The views of a scene show one set of named points, each view turned or mirrored, shifted and resized as a whole, with a little noise and some points left out.

Scene 1
View 1
(121): 7,6,4,-3,-12,-13,2,12,-17,-8,13,0,-7,18,13,-1,-7,2,-9,0,-3,0,5,4,1,-16,4,12,5
(181): -5,17,26,6,-16,-4,6,3,-6,-21,-1,16,8,4,5,2,-19,-15,-12,16,-11,5,3,10,11,1,4,17,4
(153): 5,6,7,-8,-10,-5,6,13,-14,-11,13,-1,-3,13,15,-2,-11,-3,-12,1,-11,-9,3,10,3,-14,8,15,10
(11): -1,9,17,8,-4,-13,7,4,-8,-8,-1,5,3,7,13,-3,-4,-9,-5,8,-7,-2,3,16,6,-5,5,19,1
(13): 1,8,13,5,-5,-12,6,6,-5,-6,-1,2,0,4,11,-4,-5,-8,-7,8,-5,-2,1,16,6,-7,5,17,-3
(99): 5,8,6,-8,-10,-4,4,12,-9,-10,10,-1,-4,6,12,-4,-13,-6,-12,5,-8,-7,1,12,3,-11,7,13,4
(25): 4,3,2,-3,8,-6,9,11,7,0,-1,-12,-2,-10,18,-13,2,-10,-6,7,-8,-24,-9,33,4,-8,12,18,-6
(109): 0,10,18,3,-6,-8,10,6,-12,-14,4,6,5,10,17,-2,-7,-8,-9,5,-12,-6,4,13,5,-6,7,19,10
(237): 2,13,17,13,-1,-17,12,0,-14,-12,-1,9,8,11,20,-6,1,-9,-7,8,-6,-2,3,13,3,-3,4,20,3
(46): -2,0,13,5,-3,-15,4,8,-6,2,1,-4,-5,10,11,0,-1,-4,-1,0,-5,-2,4,17,7,-11,6,18,0
(191): -8,1,17,-7,-24,0,-15,15,12,6,-5,-4,-15,-7,-23,10,-24,-6,-4,12,2,13,1,15,19,-11,5,5,-20
(23): -7,-3,18,4,-2,-9,3,9,2,5,-3,-7,-6,5,5,3,-2,-7,2,1,-8,-6,3,25,11,-11,9,21,-1
(29): -13,-2,31,12,-10,-15,5,4,-10,0,-1,3,-3,23,4,13,-6,-4,4,-5,-9,10,15,11,12,-12,5,24,11
(112): 5,16,6,-3,-12,-4,0,9,1,-11,0,5,0,-11,4,-9,-15,-12,-15,19,-2,-2,-6,15,7,-3,5,9,-14
View 2
(237): -1,-4,15,15,0,6,3,0,8,-9,-9,18,-17,-3,2,2,-12,0,4,-7,1,11,-9,3,-9,4,-4,-2,-18
(13): 6,-4,9,8,-7,8,1,1,5,-7,-11,17,-13,-1,2,6,-1,-3,-3,-3,-1,8,-10,1,-5,4,-2,-3,-7
(99): 12,-11,4,1,-8,12,8,-10,12,-1,-12,31,-12,2,-4,9,8,0,0,3,-11,14,-11,-5,-5,-3,-1,6,-6
(153): 13,-16,5,-2,-9,9,15,-12,12,0,-12,31,-15,1,-4,7,6,4,2,2,-12,15,-14,-5,-9,-7,0,5,-13
(23): 8,-1,10,-8,-14,0,9,11,-12,-7,-15,10,-16,-1,8,1,8,-4,-7,-8,-1,-2,-19,2,-5,2,9,-1,-1
(191): 26,2,-8,-9,-26,12,-10,5,4,3,-16,1,10,14,0,20,26,-15,-20,15,-1,-1,2,-3,-3,18,-10,-11,29
(121): 12,-25,-3,5,-16,14,11,-16,12,1,-11,27,-12,1,-5,4,0,2,-6,2,-8,14,-16,-2,-7,-7,-4,-7,-14
(112): 8,5,6,14,1,18,-15,-1,14,-6,-7,26,-6,1,-5,15,10,-12,-4,7,-1,12,0,-4,4,9,-9,6,8
(181): 8,4,19,11,-1,0,3,-3,20,-5,-11,9,-6,6,-2,15,-9,3,12,3,-4,14,8,2,-22,12,-13,0,-11
(11): 4,-5,12,9,-6,5,4,0,6,-7,-10,15,-13,-1,2,5,-7,0,0,-4,0,10,-9,4,-10,4,-3,-4,-13
(25): 0,6,13,-1,3,12,0,12,-10,-12,-9,33,-25,-10,4,1,14,-9,-4,-10,-2,4,-21,-4,11,-2,14,16,2
(29): 14,-15,8,-5,-25,-8,19,1,1,-2,-17,-6,-7,8,8,3,-9,7,-3,-5,-4,3,-10,7,-26,5,-6,-19,-16
(46): 8,-11,5,1,-15,6,10,2,-2,-4,-13,14,-14,0,5,1,0,-1,-8,-7,-1,4,-17,2,-6,0,2,-8,-9
(109): 7,-6,14,5,-4,4,11,-5,12,-5,-11,21,-14,1,0,8,-4,5,8,-2,-7,14,-7,-1,-16,2,-3,2,-17
View 3
(23): -11,9,-11,-19,1,17,4,0,-2,-35,-4,-3,-25,2,9,1,-15,8,5,11,-13,11,12,-10,21,16,5,-4,18
(109): 1,-3,2,-19,10,20,-23,-21,7,-16,14,12,-15,-4,-17,-2,-9,9,21,12,-5,5,25,5,9,2,2,3,-7
(99): -17,9,11,-15,4,8,-2,-24,5,-17,12,12,-16,-10,-22,-1,6,9,16,16,-5,6,12,7,9,-5,7,-13,-7
(13): -10,2,1,-18,6,23,-3,-7,0,-17,13,4,-14,1,-11,1,-12,18,14,7,-9,4,10,7,11,5,2,2,1
(11): -3,-3,-2,-20,7,25,-14,-9,3,-15,13,5,-14,3,-11,-1,-17,15,17,7,-8,2,15,9,12,8,1,5,0
(29): 4,26,6,-16,6,29,-16,-11,8,-23,20,3,-25,0,22,-2,-37,-9,30,6,2,18,40,12,28,27,-6,4,4
(153): -9,8,13,-17,5,6,-5,-32,10,-18,11,11,-19,-11,-23,-3,4,4,20,17,-2,5,20,5,16,0,5,-18,-10
(191): -59,56,18,9,1,31,26,20,-18,-26,28,8,-19,-7,16,7,-12,17,16,16,-4,37,-3,15,-7,-6,10,11,20
(237): 9,-15,-4,-25,10,27,-22,-14,10,-10,16,5,-10,6,-17,-2,-19,18,19,3,-7,-6,18,12,15,10,-3,8,-5
(25): -16,-16,-19,-24,1,8,9,-4,-4,-33,-17,-2,-17,2,-19,3,10,24,-10,16,-21,-3,-8,-20,11,-1,11,-10,15
(112): -34,4,6,-7,8,25,1,2,-8,-12,19,12,-7,-3,-28,3,4,34,10,12,-12,8,-9,11,-11,-16,10,10,3
(181): -4,0,5,-9,18,35,-36,-8,0,-10,25,21,-9,-1,-13,-1,-16,16,28,13,-2,14,28,13,-7,-6,2,28,-6
View 4
(99): -6,28,4,4,-4,4,1,9,9,32,-9,-2,-10,1,0,-12,6,-2,-5,22,23,-9,7,0,-32,-20,-21,1,-7
(191): 1,10,18,-24,7,-8,16,-29,4,24,-42,13,-20,35,10,3,9,-1,20,11,1,-4,25,41,-7,10,-10,-5,19
(237): -2,23,1,16,0,21,1,24,21,5,9,-11,10,-4,2,-6,2,9,-4,1,17,-25,-12,-9,-27,-13,-7,-22,1
(112): -9,15,3,-20,-13,3,19,1,17,30,-2,11,-3,7,7,8,9,3,16,4,18,-21,2,13,-32,-8,-1,11,3
(153): -5,33,4,10,-1,6,-6,14,8,30,-9,-7,-11,-1,-2,-18,7,-2,-11,25,26,-8,5,-4,-34,-24,-25,-4,-9
(181): -7,42,-2,-6,-1,8,8,20,18,11,-3,-20,-7,10,7,-9,9,24,6,0,18,-25,-12,6,-35,2,1,-20,20
(109): -5,34,1,9,-1,10,1,20,12,16,0,-14,-4,-2,0,-15,6,10,-4,11,21,-15,-6,-6,-31,-13,-11,-17,1
(121): 1,21,9,15,11,14,-10,11,16,24,-16,0,-5,11,4,-10,5,-1,-18,24,30,-16,10,0,-33,-22,-33,-6,-10
(11): -3,22,5,10,0,14,3,14,15,9,-1,-7,4,0,1,-7,2,4,0,4,13,-18,-4,-2,-24,-10,-7,-20,2
(25): -11,8,5,6,-23,1,18,1,0,27,10,8,6,-29,-13,-6,-1,-23,14,7,0,4,5,-8,-13,-27,0,-2,-17
(23): -2,13,13,15,-2,5,7,-2,-2,10,-12,-4,1,-8,-10,-15,-3,-13,7,9,-5,5,9,2,-2,-12,-7,-25,-2
(13): -3,17,7,5,-2,10,7,9,13,15,-5,-2,3,1,2,-5,3,1,2,5,13,-15,1,0,-22,-11,-9,-14,1
(46): 1,14,13,17,7,10,0,3,6,9,-15,-2,1,3,-4,-12,-1,-7,-2,10,5,-4,9,4,-9,-12,-16,-25,-1
(29): 6,30,12,24,23,13,-10,11,8,-4,-26,-22,-3,17,0,-21,1,10,-9,9,7,-8,4,6,-9,2,-19,-46,14
View 5
(11): 13,7,6,-2,3,7,8,-4,5,-6,9,-2,-1,-14,1,22,2,2,-3,0,-9,1,-8,3,-6,13,-9,10,-1
(29): -3,10,5,1,-2,16,4,1,-3,9,8,9,9,-20,1,39,10,4,-10,9,-5,-7,-17,6,0,20,-4,22,7
(99): 3,0,-4,3,-1,4,3,-1,5,-12,7,1,3,-13,6,10,2,-6,1,9,-11,13,-7,-2,-10,4,-8,-1,12
(13): 10,6,8,-1,2,6,8,-5,6,-7,9,-2,-2,-12,3,17,3,1,-4,0,-6,1,-6,-2,-6,9,-10,7,2
(25): 19,2,12,0,0,-1,14,-8,4,-28,12,4,-8,-20,-3,-7,0,-11,-14,-4,8,5,2,-5,-1,3,-9,-1,3
(112): 12,6,5,-4,6,1,7,-4,10,-15,10,-9,-4,-3,14,8,6,7,2,-1,-14,3,5,-17,-7,-3,-12,-10,3
(121): -6,2,-1,8,-3,8,-1,-1,7,1,6,1,2,-8,5,13,1,-9,1,10,-10,14,-15,4,-16,11,-13,6,13
(181): 18,6,-4,-9,7,6,7,0,4,-8,8,-7,5,-14,7,37,5,13,7,3,-25,-1,-5,0,-4,9,-2,4,-2
(46): 2,7,10,3,-1,9,6,-4,2,-3,10,6,0,-15,0,15,5,-5,-11,4,1,1,-10,0,-4,12,-10,11,6
(109): 13,3,-3,-2,1,4,6,-1,5,-10,7,-1,4,-18,-1,25,0,-1,2,5,-15,7,-10,8,-8,12,-4,7,3
(23): 7,7,12,0,-1,9,10,-4,-2,-12,11,10,0,-23,0,12,8,-4,-19,2,8,-5,-4,-4,4,10,-6,11,7
(237): 17,7,8,-3,3,5,8,-4,8,-5,8,-6,-4,-13,-4,25,-3,1,1,-2,-12,4,-12,11,-10,16,-9,14,-6
(153): 3,-2,-7,5,-3,5,2,0,4,-11,6,3,7,-16,2,12,0,-9,1,10,-12,15,-11,5,-12,8,-6,3,12
(191): -14,13,7,0,3,13,1,1,-1,0,15,5,6,-5,29,18,25,15,-11,8,-4,-13,9,-36,5,-5,-12,-8,18
View 6
(153): 10,-8,7,11,-11,0,3,5,-8,2,-2,-12,2,-11,9,-14,-6,-5,5,0,5,8,19,-3,-5,1,-12,12,-16
(181): 13,-6,18,6,-6,6,17,9,12,-15,-7,-8,8,-11,-4,10,-12,-5,2,-18,5,7,25,4,-7,-23,-18,12,-2
(25): 12,4,-17,-1,-7,-5,18,-11,-8,19,19,2,-6,-2,7,-4,-4,-13,6,-3,-11,-4,28,16,12,5,-16,8,-6
(11): 13,-7,7,-4,-5,6,15,4,5,1,-1,-8,-1,-6,-4,-1,-3,-5,11,-11,-3,8,19,4,-1,-12,-10,10,-4
(191): 2,25,-14,6,-17,32,6,-11,23,-16,-5,9,10,-20,3,10,-14,-5,-10,-9,19,11,13,2,11,9,16,-13,-2
(23): 9,6,-13,-4,-15,5,15,-4,8,2,2,-5,-6,-4,-7,-2,2,-6,9,-5,-12,5,24,0,12,9,-2,10,-5
(29): 9,-5,7,-5,-18,11,12,12,19,-16,-20,-17,-6,-8,-18,-1,5,1,15,-8,-7,17,18,-15,0,0,4,15,-7
(99): 10,-4,5,11,-8,3,4,1,-6,2,1,-7,3,-12,10,-9,-8,-6,2,-1,7,7,18,1,-3,-1,-10,7,-13
(46): 10,-3,-3,-5,-9,7,11,0,4,4,-3,-9,-5,-6,-4,-6,2,-3,12,-4,-5,10,16,-1,3,3,0,8,-7
(121): 10,-11,9,4,-7,8,1,3,-6,4,-6,-13,0,-12,8,-17,-1,-2,11,1,8,14,8,-4,-8,-1,0,6,-16
(237): 16,-14,13,-7,0,3,18,6,3,4,-1,-11,-2,-2,-4,-2,-1,-4,16,-12,-6,9,19,6,-6,-19,-14,13,-3
(13): 13,-4,3,-2,-5,8,14,0,4,2,1,-5,0,-6,0,-1,-3,-5,9,-8,0,8,18,7,0,-8,-7,7,-4
(109): 14,-9,12,4,-8,-1,11,8,1,-2,-3,-13,1,-8,0,-4,-5,-5,8,-8,-1,7,23,0,-4,-11,-16,15,-9

Which points are out of place in each view (at most two, in the order of its rows)? Write - if all are in place.
view 1 => (181), (23)
view 2 => (237)
view 3 => -
view 4 => (46)
view 5 => -
view 6 => -
